Points on a hilly landscape, in no order, each with its height.
From any point a climber takes the steepest step (rise divided by distance) to one of its 3 nearest points. It stops when none of these is higher. Distance is the straight distance between rows; heights are no part of it.
larem h=355: [  1   4  -3  -2   8   0   8  -3  -8  -5 -10  -8  -7  -5   7  -9  10  -8
 -14  -6  13  -3  -6]
nako h=145: [  8  -4 -13  -2  -6  11  -6  18  -3   1  17  -2  22   8   7  10 -24   6
  30   5  -9   5   7]
soti h=474: [-2  1 -1  5  2 -5 12 -1  2 -1  4 -3  6 -1  0  2 -2 -6  5 -3 -3 -5 -6]
Toso h=584: [-18  -9   8   7   9  -1   2 -25 -10   0 -15 -10 -17 -14  -9  -8  28   1
 -36  -3   1  -7   2]
Fove h=625: [ -7   0   0   9   2  -6   7  -8   1  -1   1  -5   3  -8  -3  -2   6  -1
 -15  -2   4  -5  -6]
bivo h=505: [ -2  -3  -5   3   1   1   9   5   1   1   5  -4   7   5   0   4 -12  -5
  14   0  -9  -6  -3]
Bisi h=685: [ -4  -8  -7   5 -13   3  -5   8  12  -6   1   6   3   5  -5   5 -22   6
   9   1  -6  -1   0]
mudod h=453: [-11  -7  12  -6  -8   4 -12   3  15  -1  -6   9 -10  -4 -16   7  -3   3
 -18  -2  -8 -10  11]
teg h=671: [  2  14   1   2  16  -8  12 -16 -12 -13 -13  -1 -24  -3   5 -15  31  -6
 -27  -2   8   3  -4]
tez h=545: [ 8  2 -1 -6  3  4  5 13 -8  7  8 -5 13  7  8  4 -6 -6 27  2 -7  4  0]
fen h=391: [-12  -2  19   3  12 -10 -11 -12  11  -4 -14   7 -21 -12 -23   9  12   1
 -29  -3  -8 -19   9]
Mas h=543: [-11  -1  19   8  13 -12 -10 -18   9  -4 -20   7 -21 -15 -26   9  14  -1
 -35  -4  -3 -20   8]
sezef h=720: [ 5  5 -2  1  9 -3  5  1 -5 -2 -5 -5  3 -5 10 -3  3 -9  4 -3 12  0 -4]
pib h=338: [-12   5   7   0  13  -3   6 -23 -11  -7 -13  -4 -21  -9   2 -15  35  -7
 -34  -5   0  -2  -5]
tisil h=414: [-10   3   3  -1  11   2   8 -18  -9  -4 -11  -7 -15  -9   2 -16  27  -7
 -30  -5   2  -5  -6]
lep h=736: [  9  -5 -16  -2  -8  10  -7  16   1   0  19   3  23   6   7  11 -26   6
  33   9 -10   4   6]
kag h=477: [-11  -5  12   2  -3  -4  -4  -7  12   4  -2   6 -13  -1 -13   6   2   4
 -23  -2  -7  -6   6]
fam h=331: [ 10  -5 -16  -5 -10   7 -11  13  12  -3  21  17  13   7   0  13 -31   4
  34  10 -14   3   0]
Sules h=571: [-11  -4  15  13  12 -12 -10 -20   5   0 -16   5 -19 -14 -23   7  13   1
 -34  -1  -1 -11   8]
gari h=380: [ -3   4  -1   6   4  -3   7  -4  -4  -4  -5  -7   4  -9   3  -6   6  -5
 -12  -3  10  -6  -6]
Bido h=434: [-10  -3  13   9   5  -8  -6 -15   8   5  -4   8 -14  -8 -17   4  11   4
 -28  -1  -5  -7   9]
Per h=656: [ -4  -3  -6   2 -15   2 -11   9  17  -8   6  14   3   2  -9   7 -23   5
  13   4  -2   0  -1]
doba h=47: [  9  -2 -16  -2 -10  10 -11  15   6  -1  22  11  19   6   2  14 -29   7
  37  10 -12   6   5]
vepi h=495: [ 17   5  -4 -14 -18  13   3  23  -7   9  13  -3  24  16  16  -3 -14   4
  39  -1  -3  15   0]
Doni h=534: [ 14   4  -2  -6   8  -5   2   2 -13   1  -8  -8  -3   4  15  -7   3  -2
  12   2  16  10   3]
faz h=387: [ -6  -3   2  -3 -17   6 -13   9  20  -7   4  14  -1  -1 -11   5 -19   4
   5   1   0  -1   0]
migo h=594: [  8   8  -1  -2   8  -4   3   4 -10   2  -1  -5   8   0  10  -2   1  -8
  13   0  11   2  -3]
zenem h=400: [ -8   0   0   7   3  -1   7 -10  -4  -3  -6  -8   1 -10   0  -7  12  -2
 -22  -3   6  -5  -6]
lidub h=490: [  0   5  -1  -1   8  -1   8  -2 -10  -5  -9  -7  -2  -7   7  -8   6  -7
  -6  -6  14  -1  -6]
Muvig h=454: [  3  -6 -13   0  -3   8  -2  16  -1   1  12  -4  14   7   4   8 -22   3
  25   4  -9   1   5]
Goz h=698: [  8  16   1   1  14  -8  13 -14 -14 -11  -9  -1 -22  -1   7 -16  28  -7
 -23  -3   8   3  -3]
Feluf h=493: [ -6   3   0   8   3  -4   9  -6  -1   0  -2  -5   4  -6   0  -3   6  -4
 -11  -2   5  -6  -8]
Vifot h=440: [-10  -2   4  11  -1  -6   5  -9   6   2   2   1  -1  -3  -8   1   6   4
 -19  -1  -2  -6  -3]
satov h=675: [  4  -8  -9 -12 -14  15 -15  10  17  -4  15  22   8   7  -6  13 -33  -2
  34   4 -12   2  -9]
puz h=683: [-14  -7  12  13  16  -9  -6 -22   0   0 -22   0 -20 -17 -25   2  19   5
 -39   0   4 -10   6]
roso h=360: [-1  4 -2  3  7 -2  9 -2 -5 -5 -6 -9  3 -8  4 -6  7 -7 -9 -5 10 -5 -8]
dele h=723: [  3  -5 -12   3 -11   4 -10  12  13  -5  10  12   9   3  -2   8 -27   5
  22   6  -6   0  -2]
dateb h=652: [ 25  10  -4 -11 -15   0   6  16  -2  13  16  -2  16  22  23  -8  -8   5
  37   4   5  20  -7]
gume h=208: [-13  -7  18  -4   0  -1 -11  -4  13   1  -9   8 -14  -5 -18   8   3   2
 -23  -3  -8 -14  10]
Suv h=392: [ -5   4  -2   0   7   1  10  -8 -10  -6 -10  -9  -9  -8   4 -12  17  -7
 -23  -6   9  -4  -6]
Nam h=812: [-10  -5   5   3  -8  -1   3  -2  13   2   1   4  -6   4 -10   3  -5   6
 -11  -5  -9  -3   2]
paz h=600: [-12  -2  16  11  16 -10  -9 -18   5  -6 -22   5 -23 -18 -25   7  15   1
 -38  -5   2 -18   7]
kifem h=508: [ 2  4 -1  0  6 -3  9  4 -4  2  4 -3 11  2  5  4 -2 -9 15  0 -3 -3 -3]
Mif h=253: [  6  -5 -11  -4  -6  11  -2  21  -7   3  15  -4  20   7   8   7 -18   3
  31   4  -9   4   5]
Nuti h=403: [19  7  0 -9 -4  0  0 11 -7 12 10  0 15 12 19 -6  1  2 28  4  5 16 -2]
Zafid h=660: [-16  -9   8  11   9  -5  -3 -23  -4   4 -14  -7 -13 -16 -14  -2  21   6
 -36  -1   4  -6   2]
fir h=349: [  9   1  -5 -10  -9  12   3  21  -8   8  11  -6  22  10  11   4 -13   1
  33   3  -6   9   4]
kosip h=332: [  5  -7 -14   0  -5   9  -6  16  -2   0  15  -1  18   6   5  10 -24   6
  29   5  -9   3   6]
bedaf h=475: [ 14   4  -5  -5  10  -5   6  -3 -13   0  -8  -9 -10   8  14  -8  10  -4
   5  -1  16   8   3]
gefu h=494: [-14  -2   3   5   6   0   4 -15  -7  -2  -9 -10  -7 -12  -2 -10  19  -2
 -30  -5   3  -4  -4]
kefup h=585: [11  7  0 -5  7 -2  2  7 -7  4  4 -2 11  1 11 -1  2 -6 20  2  6  5 -1]
sefa h=169: [ 16   6  -1 -13  -7   5   3  17  -6  10  12  -2  18  13  16  -3  -5  -1
  33   3  -2  13  -1]
dami h=533: [-15  -5   5   7   8   2   4 -21  -9  -2 -12 -10 -15 -12  -3 -10  27  -2
 -34  -5   1  -5  -3]
Posep h=751: [ 12   2  -9  -9 -14  16   1  25  -8   7  16  -3  27  11  12   4 -16   4
  37   3  -5  12   5]
zure h=345: [ 12   0 -13  -5 -13  15  -5  24  -7   4  21  -2  27  10  10   8 -21   6
  38   5  -7  11   7]
rutun h=426: [-11  -6   8  -5 -12   5 -12   8  18  -3  -1   9  -5  -2 -12   6  -9   7
 -12   1  -2  -5   6]
dofa h=779: [  6  13   0  -3  14  -6  17 -12 -13  -9 -10  -5 -21   1   7 -13  22  -9
 -13  -5  10   2  -1]
Rak h=520: [ 1 -1 -4  0  3  1  7  6 -3  3  6 -4 11  6  5  4 -9 -6 21  1 -9 -2 -1]
voz h=633: [-15  -6   7  13   5  -6  -1 -18  -1   3  -9  -4 -10 -13 -11  -1  19   6
 -32  -1   3  -5   1]
Popuf h=502: [-13  -3  14  12   8 -11  -7 -18   7   4 -12   3 -15 -11 -19   5  14   4
 -33   0  -2  -8   8]
siz h=559: [  4   6  -2  -4  10  -2  11  -8  -9  -6 -11  -8 -15   0   7 -13  14  -9
 -12  -5  12   3  -3]
Gido h=308: [-11  -4  18   5   7  -8 -10 -12   9   2 -10   7 -17  -8 -19   7  10   1
 -27  -2  -7 -13  10]
lisep h=847: [  6  -3 -11  -4 -11   8 -14   9  15  -5  16  17   8   5  -3  11 -30   1
  29   5 -11   2  -3]
mok h=646: [  8   7  -1  -2  11  -2   4   3 -10  -1  -9  -6   1  -1  11  -6   3  -7
   6  -2  15   1  -2]
Roz h=388: [  8   6  -4  -4  10  -2  10  -4 -14  -5 -12  -8 -12   2   8  -8  10  -7
  -4  -5  15   3  -1]
gan h=647: [ -1  -2  -2  -6 -17   8 -15   8  20  -7  11  19   5   4  -9   9 -26   3
  22   3  -6  -1  -7]
gon h=416: [ 21  10  -1 -12 -14   3   2  17  -5  14  13   0  16  17  20  -6  -4   4
  35   3   2  19  -4]
ral h=226: [23  9 -3 -9 -9 -3 -1 12 -6 10 12 -2 14 16 23 -6 -1  4 28  5  9 18 -4]
degi h=407: [ -8  -7   1   2 -10   2   1   3  13   0   2   5  -5   5 -10   2 -12   7
  -6  -2  -6  -4   2]
resu h=519: [ -2  15   2   5  15  -9   8 -19 -13 -13 -14   0 -26  -8   6 -18  38  -4
 -36  -3   4   0  -4]
ranoz h=504: [ 10  -8 -10 -14 -14  15 -17  10  16  -2  20  20   9  11  -3  15 -37   0
  38   4 -14   5  -5]
pemat h=379: [ -6   8   4   2  13  -5   8 -20 -12  -9 -13  -3 -20  -9   4 -17  37  -8
 -32  -4   3  -1  -5]
lini h=562: [ 17   4  -3  -6   4  -4  -1   4 -14   7  -2  -7   1   8  18  -7   4   0
  16   4  16  14   4]
ter h=570: [11  5  0 -7  3  0  2 11 -7  9  8 -1 14  9 14  1 -1 -4 26  3  0  9 -3]
nup h=601: [ 28  10  -6 -13 -18   2   7  19  -4  11  16  -2  19  23  21  -9 -11   5
  44   4   3  19  -9]
podi h=480: [ -8  -4   2   8  -6  -4   9  -4  10   1   5   2  -4   3  -7   3  -5   3
 -10  -2  -8  -4  -3]
zuk h=583: [13  7 -1 -6  8 -4 -1  5 -9  4 -1 -5  6  3 16 -2  2 -3 17  3 11  9 -1]
Sab h=711: [ -1  -7 -12   3  -7   3  -2  10   5  -3   5   2   7   5  -2   7 -26   2
  17   3  -9  -1  -1]
vib h=397: [-12  -2   5  12   1  -9   3 -12   6   4   0   0  -2  -5  -8   0  10   4
 -24  -1  -2  -5   0]
deve h=636: [-18 -11   6  11  11  -3  -2 -22  -6   1 -17  -7 -15 -14 -14  -3  23   3
 -37  -1   3  -7   4]
guda h=563: [17  7  0 -8  1 -2 -2 10 -9 10  3 -4 10 10 18 -3  3  0 21  6 10 14 -1]
vano h=579: [ 15   5  -1  -6   5  -4   0   7 -10   7   0  -5   7   6  17  -3   2  -2
  20   4  13  10   0]
faru h=417: [-6 -2 -3  6 -5 -2  9  0  5  0  4 -3  2  4 -5  3 -9 -2  2 -2 -8 -4 -5]
vava h=635: [-16  -8   5  10   7  -2   1 -20  -6   3 -13  -8 -11 -13 -10  -6  22   3
 -35  -2   4  -4   0]
mizu h=456: [-5  3  0  8  0 -6  9 -4  3 -1  4 -3  3 -2 -2  0  0 -3 -5 -3  1 -5 -7]
gavun h=501: [  3  -5  -9  -1  -2   6   3  12  -2   1   7  -5  13   7   5   8 -17  -1
  23   1  -9  -1   2]
Subi h=479: [-11  -6  11  -1  -7   0  -7  -1  15   1  -3   7 -10  -1 -15   5  -2   5
 -19  -2  -8  -5   8]
morez h=792: [  5  -5 -16   0  -8   5  -9  12   5  -3  12   4  12   6   1  11 -27   5
  27   6  -7   1   0]
Bopi h=198: [ -9  -3   4  -5 -18   7 -13   8  20  -6   2  14   2  -3 -10   8 -16   5
   0   0   1  -3   2]
Putip h=402: [-10  -7   6  -3 -15   4 -10   7  16  -2  -2   9  -6   0 -11   5 -11   7
  -9  -2  -3  -4   5]
tepe h=459: [ -8  -1   2   1   7   2   7 -11  -8  -4  -9  -9  -7  -9   3 -11  20  -3
 -29  -5   6  -4  -6]
burop h=538: [ -9  -4  10   5  -5  -3  -1  -5  12   3  -1   4  -9   2 -13   5   2   4
 -18  -2  -8  -3   5]

For each start below, name the point where the climber stops.
Nuti: sezef
Suv: Zafid
tez: sezef
pemat: dofa
Bido: puz
Gido: puz
Putip: Nam

Call two points neighbours if one is among the 3 nearest of the other. Go from one point of each pair to the other, from neighbour to neighbour, staying as high as possible. Name the lowest point that can't be avoided.
dateb and lisep: Mif
dofa and lep: kosip
Fove and Rak: mizu
puz and Rak: Bido
Rak and dofa: Roz
Nam and Fove: Vifot
Posep and dateb: vepi
morez and lisep: dele
